A landscape with many valleys, sampled at points; each row gives a point and its height.
From any point a ball rolls to the lowest of the 2 points nearest to it. It stops when none of these is lower. Distance is the straight distance between rows; heights are no part of it.
K_936: [144 120 165 172 130 150 101 165 122  94 171 112  68 130 153 151 148 133
 134 171 121 160  57 153  94]  h=351
K_25: [119 108 107 163 135 113 100 126 134  68 178 131 138 169 160 144 142 115
 116 149 111 121 103 103 144]  h=355
K_369: [141  48 122 122 131 168 122  85 127 133 154 120  84 145 114 143 138 130
 148  98 126 134  93 123 101]  h=283
K_646: [127 141 109 151 109 146 124 124 106 160 182 187  94 155  83 129 114 124
 183  98  98 156 139 178 199]  h=262
K_11: [120 114  86  96 139 123 153 121 156 140  76 106 129  81 176 117 169 140
 104 165 210  82  86 121 115]  h=630
K_206: [125 172 137 107 111 154 156 179 104 108 129 120 157 162 172 144  96 102
  91 115 126  69 225 112  97]  h=523
K_153: [120  52 153 116 133 115 122 158 122  63 180 154 117 113 135 151 133 166
 127 125 114 148  90 106  68]  h=412
K_738: [104  68 149 118 131 122 127 199 172  67 175 126 120  83 129 152  84 163
 114 121 125 141  83  81  82]  h=407
K_839: [150  93 158  98 172 117 130 127 127 166 104 109 194 135 108 100 176  99
  94 144 145 187 103 131 130]  h=219
K_529: [131 159 149 120 122 139 172 104 164 146 103 112 144 104 139  67 183  85
  96 138 160 121 114 160 120]  h=647
K_333: [151 165 106 128 110 100 129 146 135 131 103 155 208  86 126 125  81 141
 139 148 167 108 134 131 183]  h=267
K_775: [131  81 124 112 147 141 163 130 113 118 140 101 127 165 167 125 174 111
  48 144 173 148 129 103  87]  h=487
K_967: [ 87 102 134 143 146  96 107 151 116  58 201 161 127 137 140 159 119 143
  97 121  76 116  92 105 116]  h=379
K_157: [107 133 164 120 154 128 161 108 161 106  77 104 141 109 117  92 166 118
 135 152 140 137  99 146 106]  h=635
K_576: [145 128 124 106 119  65 121 104 142 149 102 111 185  59 163 135  87 165
  85 151 129 110 143  99  91]  h=301
K_855: [138 139 127 116 127 121  80 180 123  61 115 107 136 175 120 111 131 129
  89 120 164 109 211  92 155]  h=489
K_427: [122 135 145 126 125 148 136 156 149 135 116 129 108  90 120 118 108 122
  91 153 140 102  32 104 150]  h=180
K_691: [128 156 131 153 152  99  48 169 146 101 102  80 107 150 124 113  73 120
 158 118 119 113 179 127 149]  h=453
K_445: [138 168 122 162 118 144  73 106 121 127 162 146 111 172 132 143 115 140
 193  70 132 152 169 197  91]  h=281
K_840: [130 112 127 102 140 167 196 118 115 155 118  99 147 161 154 136 162  95
  90 138 179 138 163 125  81]  h=515
K_526: [126 161  90 162 129  75  71  87 181 155 135 100 118 123 152 120 110 121
 195  89 117 104 144 160 114]  h=249
K_137: [166 168 137 118  96 119 141 102 140 130 108  99 138 111 164  93 167 105
  60 149 149 104 133 131  95]  h=658
K_632: [107 151 171 113 125 146 196 127 109 114  62 107 104 131 108  97 136 131
 120 166 144 129 160 139 105]  h=615
K_780: [152 131  66 143 117 106  76 111 172 158 167 124 173  93 163 164 140 127
 177 133 136  84  96 156 154]  h=177
K_133: [155  97 136 111 152 122 158 134 157 202 112  95 179  98  92 118 146 101
 126 126 171 203  72 107 130]  h=149
K_545: [134 149  95 128 128 142  56 150 159 121 141 147 157 108 163 158  88 134
 179 102 147  87 119 163 143]  h=118
K_693: [ 95 163 120 153 116 142 160 105 110  96 163 119 103 174 184 117 129 109
  73 126  93  98 177  91 126]  h=552
K_20: [135 109 118 116 115 135 171 119  78 136 147 139  89 132 140 160 138 146
  50 166 101 148 156 117 106]  h=398
K_643: [166  76 149 161 137 137 126 179 115  84 179  86  77 125 151 141 156 114
  94 155 160 190  76 134 101]  h=413
K_117: [118 127 109 136 151  94  62 112 158 132 116 109 135 107 181  94 110 129
 133 138 118  85 155 109 154]  h=107
K_925: [151 135 120 107  96 113 135 129 127 121 108  85 112 108 193 114 187 136
  39 127 123 111  99  69  82]  h=670
K_395: [144 123 124 121 129  62 112  83 126 139 106 127 208 101 120 141  92 133
 110 117 111 154 132 113  91]  h=246
K_77: [125 150  81 170 122 141 105 149 150  78 171 131 137 167 124 133 131 121
 135 121 124  98 151 133 188]  h=330
K_549: [ 97 163 126  69 142 171 184 170 115 138  66 117 182 144 110 134 169 140
 144 119 167  84 177 111 139]  h=222
K_81: [164 103 119  92 117 155 195 127  70 161 111 169  88 140 130 148 155 139
  92 173 131 156 157 144 155]  h=352
K_602: [122  94  95  98 140 133 163 107 172 158  90  99 150  64 130 109 160 129
 137 117 187 125  51 101 116]  h=619
K_546: [127 165 134 124 106 176 199 134  88 116 172 131 130 172 175 144 122  98
  94 114  98  84 200 130  96]  h=537
K_18: [131 149 145 108 117 150 156 112  71 113 119 196 144 137  90  89 111 141
 116 100  88 131 173 142 156]  h=96
K_981: [150 178 157 181 107 165  92 144 138 127 162 128  87 124 130 133 131 116
 162 137 120 140  80 191 109]  h=259
K_460: [103 171 126 164 113  82 130 118 135 134 122  92 119 139  57 133 110 150
 225 110 123 157 177 138 140]  h=405
K_218: [143 149 128 153  78 108 119 124  93 191 155 164  98 142  66 111 147 110
 202 113 100 192 167 170 185]  h=201
K_243: [111 132 150 137 142 115 133 126 139 154  86 105 128 154  60 115 107 118
 206 141 123 172 183 131 161]  h=370
K_610: [ 97 152 135 128 134 164 160 131 135 122 159  89 126 145 190 155 148 104
  56 147  98  95 117  65 109]  h=569
K_6: [144 154 152 170 100 139 116 135 149 150 142 137  66 126 111 101 141 104
 130 153 111 129  64 169 155]  h=186
K_723: [120 128 109 117 129  54  92 121 150 117 119 138 132  77 162 143  68 163
 102 131 123 100 107 107  93]  h=334
K_898: [127 151 162 141  99 152 171 141 125 149 111 136  80 113 101 107 130 128
 105 175 127 130  49 143 132]  h=116
K_21: [110 145  88 149 133  69  94 102 162 161 107  90 117 136 165 129  98 121
 108 147 105 105 173 103 130]  h=155
K_597: [133 105 149 141 140 184 118 135 104 133 145 144 111 152 120 171 130 132
 212 143 130 152 117 165 115]  h=467
K_995: [120 167  96 158 114  66  94 109 164 147  87  97  74 128 144 119  76 133
 148 117 142  99 150 136 115]  h=206
K_290: [106 161 133 141  98 112 171  97 111 110  84 114  75 135  88 114 152 149
 146 157 113 129 149 141 111]  h=594
K_410: [160  60 137 130 130 138 160 133 114  66 167 114  95 134 157 131 160 116
  72 151 160 167 121 132  78]  h=456
K_130: [107 124 107 155 118 107 142  60 110 107 171 157 111 146 113 136  83 142
 147  64 107 148 140 153 105]  h=377
K_14: [108 110 122 133 177 113  23 133 155  91 140 133 156 100 188 120 107 136
 175 112 118  84 132 131 131]  h=57
K_520: [125 159 103  75 131 155 136 170 136 101  76 100 158 120 141 120 173 138
 102 122 178  44 194 101 159]  h=173
K_468: [128 123 110 137 143  89 160  79  75 127 170 184  86 122 113 143  84 153
  96  81  92 160 171 155 131]  h=411
K_915: [123 113 139  96 114 149 123 133 123 135  76 160 103 166 114  97 135 120
 100 129 147  94 109 116 133]  h=172
K_983: [149  97 172  68 154 144 145 152 107 158  87 126 175 114 126 108 136 121
  47 130 141 165 101 108  95]  h=280
K_357: [130 192 116 172  96 104 110 121 119 128 139 129 124 143 106 141 115 154
 219  92 140 160 156 191 117]  h=350
K_819: [120 141 150 115 124 126 186 106 113 196  70 127 186 117 116 135 129 123
 140 146 137 144 129  86 125]  h=321
K_376: [151 118 110 123 139  89  78 176 128 123 124 169 198  86 148 137  57 132
 106 152 153 104 126 145 162]  h=296
K_332: [120 126 135 101 130 156 140 177  98  84 114 145 154 168 125 118 130 120
  81 129 139 102 215 109 127]  h=506
K_442: [141  98 160 152 151 107 111 103  95 125 140 131  81 145 113 127 115 128
 126 140  76 179 142 150 112]  h=271
K_308: [139 199 138 125  82 144 172 127  90 145 126 173 178 134 107 110 101 132
 110 123 123 131 173 126 161]  h=174
K_310: [ 82 163 123 156 100 135 161 112 179 126 129 123 114 117  84 115 151 104
 179 142  99 111 114 150 173]  h=276
K_64: [120 128 175 157 150 157  88 116 138 154 133 118 139 135 119 167 102 136
 205 127 104 181 112 158  79]  h=384
K_789: [168 119  97 107 117 127 134 136 164 133 135  67 133  82 186  97 206 136
  50 106 136 130  77  56 116]  h=678
K_834: [ 84 155 142  82 130 150 191 145 111 157  73 129 182 139 127 151 105 132
 136 137 141  94 150  87 116]  h=266
K_255: [149 135 141 135 106  94 132 104  75 194 119 181 136 133  67  96 152 121
 163 121  69 191 173 143 169]  h=113
K_489: [107 169 120 147 127 134 121 113 183 122 126 135 125  92 127  97 111 109
 145 135 118  69 102 142 186]  h=248
K_331: [111 146 127 148 121 117 134 114 117  85 114 124  56 148 107 116 106 150
 177 131 131 125 153 154 125]  h=574
K_189: [142 122 125 157 139 112  65 162 107 118 137 100  61 199 103 127 154 129
 160 123  96 159 194 147 157]  h=400
K_438: [111 161  98 177 127 128 113 149 117 105 184 137  93 167  80 131 117 142
 139  99  93 134 161 166 192]  h=303
K_805: [132 146 149 148 130 118  72  95 175 164 125 105 137 121 135 131 125 115
 196 105 109 129 112 152  93]  h=295
K_792: [158 124 140 104 121 114 146 103  86 164 116 147 193 164  84  96 146 117
 138 131 112 180 187 129 148]  h=209
K_596: [116 113 144 173 167 119  81 150  92 112 166 128  63 181 139 165  96 125
 148 130  83 174 171 164 124]  h=349
K_672: [ 85 124 133  80 165 171 176 153 135 101 103 148 149 117 154 115 167 123
  63 122 168  91  71 105 120]  h=595
K_269: [112 160 123 148 130 133  82 160 126  95 129 155 137 138 136 165  95 154
 180 103 130 109 116 152 110]  h=178
K_340: [ 87 134 156 155 130 152 157 124 148 128 122 121 128 125  80 115 113  88
 204 148 123 148 152 147 166]  h=323
K_816: [112 138 117  80 175 174 186 119 155 168 105 117 151  81 129  96 168 115
  88 108 181 128  68 105 104]  h=608
K_891: [155 104  91 137 113 123 106  93 183 131 148  94 147  71 171 103 174 123
  88 118 125  94  78 108 142]  h=685
K_864: [130  67 131  93 121 146 118 116 114 127 130 154 102 131 113 134 109 133
  86 103 121 116  85 106 113]  h=223
K_707: [139  55 114 123 136 175  94 129 133 119 163  91  88 145 146 159 193 136
 147  96 118 143  58 111  79]  h=341
K_958: [110 112 136 138 134 110  74 152 165  85 157 130 111  78 162 173  67 136
 134 119 125 116  84 100  78]  h=371
K_662: [145  99 115  98 149 129 121 138 146 104 131 162 208 110 138 125 108 115
  84 138 172 102  97 126 148]  h=320
K_828: [133 158 135 117 153 104  55 170 139  94  97  73 121 138  88 105 113 149
 120 107 142  93 212  86 172]  h=471
K_586: [107  99 105 130 121 141 131 133 102  76 142 158  55 171 110 147 125 144
 143 134 121 110 142 129 151]  h=557
K_3: [115 133 129 123 129 134 132 128 164 146 104 140 110  60 153 120  82 131
 130 150 160  65  69 128 160]  h=218
K_603: [105 140 128  94 162 161 146 160 132 141 117 110 145 122 206 128 142  99
  63 140 165  76 126  86 117]  h=584
K_577: [130 141 131 173 133  93  90 155 154 109 119  70  86 174 106 109 132 102
 153 161 122 142 185 145 143]  h=430
K_330: [128  88 113 133 115 108 159 109  85 133 179 167  89  89 111 171  66 168
 101 116  93 171 129 132 100]  h=447
K_821: [165 156 122 126  73  95 152 125 124 145 106 158 205 120 119 105 127 115
 130 141 156 141 133 134 172]  h=233
K_656: [152  95 145 121 140 104 116  68 128 169 125 132 199 121 101 130 100 118
 158 108 117 175 113 108 117]  h=169
K_246: [122 149 115 114  93 107 182 110  86 153 133 152 113 108 125 166  88 169
  61 137 103 146 128 107  85]  h=434
K_203: [123 146 144  90 129 149 120 158 138  86  60 132 128 137 108  83 137 142
 134 121 156  78 156 113 157]  h=123
K_399: [152  88 143 112 109 109 123  92 162 212 119 109 166 108 103 109 144  95
 151  98 146 171  91 111 119]  h=68
K_560: [127  93 122 128 145 178 142 151 100 141 153 168  86 138  99 166 160 137
 188 155 103 138  91 165 183]  h=514
K_101: [137 122 163 118 139 132 141 105  88 124 122 161 115 126  97 105 148 138
 105 133  76 142 140 149 137]  h=181
K_972: [119  86 104 125 138 157 123 113  98 122 162 180  59 142 127 183 142 162
 164 125  79 115 101 141 161]  h=538
K_702: [132  95 111 143 132 159  83 133 160 128 163 109 150 137 136 176 173 128
 158 112 132 119  41 138 124]  h=366
K_801: [139  92 109 120 147 132  94 138 166 121 146 152 183 120 121 153 142 119
 127 121 132  94  52 120 163]  h=339
K_867: [163 136 134  94 114 136 172 123  45 176  99 160 136 154 105 141 148 147
 123 156 112 157 216 141 152]  h=292
K_652: [111 108 165 123 149 123 204 108 111 170  99 117 180  86 109 117 139 119
 147 141 152 193  74  85 115]  h=247
K_642: [126 122 110 137 117 140 106  74 136 126 157 138 121 179 107 110 106 120
 192  65 121 129 157 153 116]  h=342

Call two points neighbours if one is among the 2 nearest of the other. Go from one point of each pair to the other, from neighbour to neighbour, staying as low as possible. Name the highest point that can't be avoided.
K_399, K_14 | K_702
K_255, K_399 | K_153
K_18, K_545 | K_801
K_399, K_203 | K_819
K_898, K_445 | K_460

Two balls start at each pair of points below. Name the first point that both come to, or write -.
K_153, K_246 | K_255
K_855, K_775 | -
K_11, K_801 | K_18
K_602, K_702 | K_18

For each start below, name the point where the ball stops.
K_546 | K_18
K_662 | K_18
K_529 | K_14
K_560 | K_14
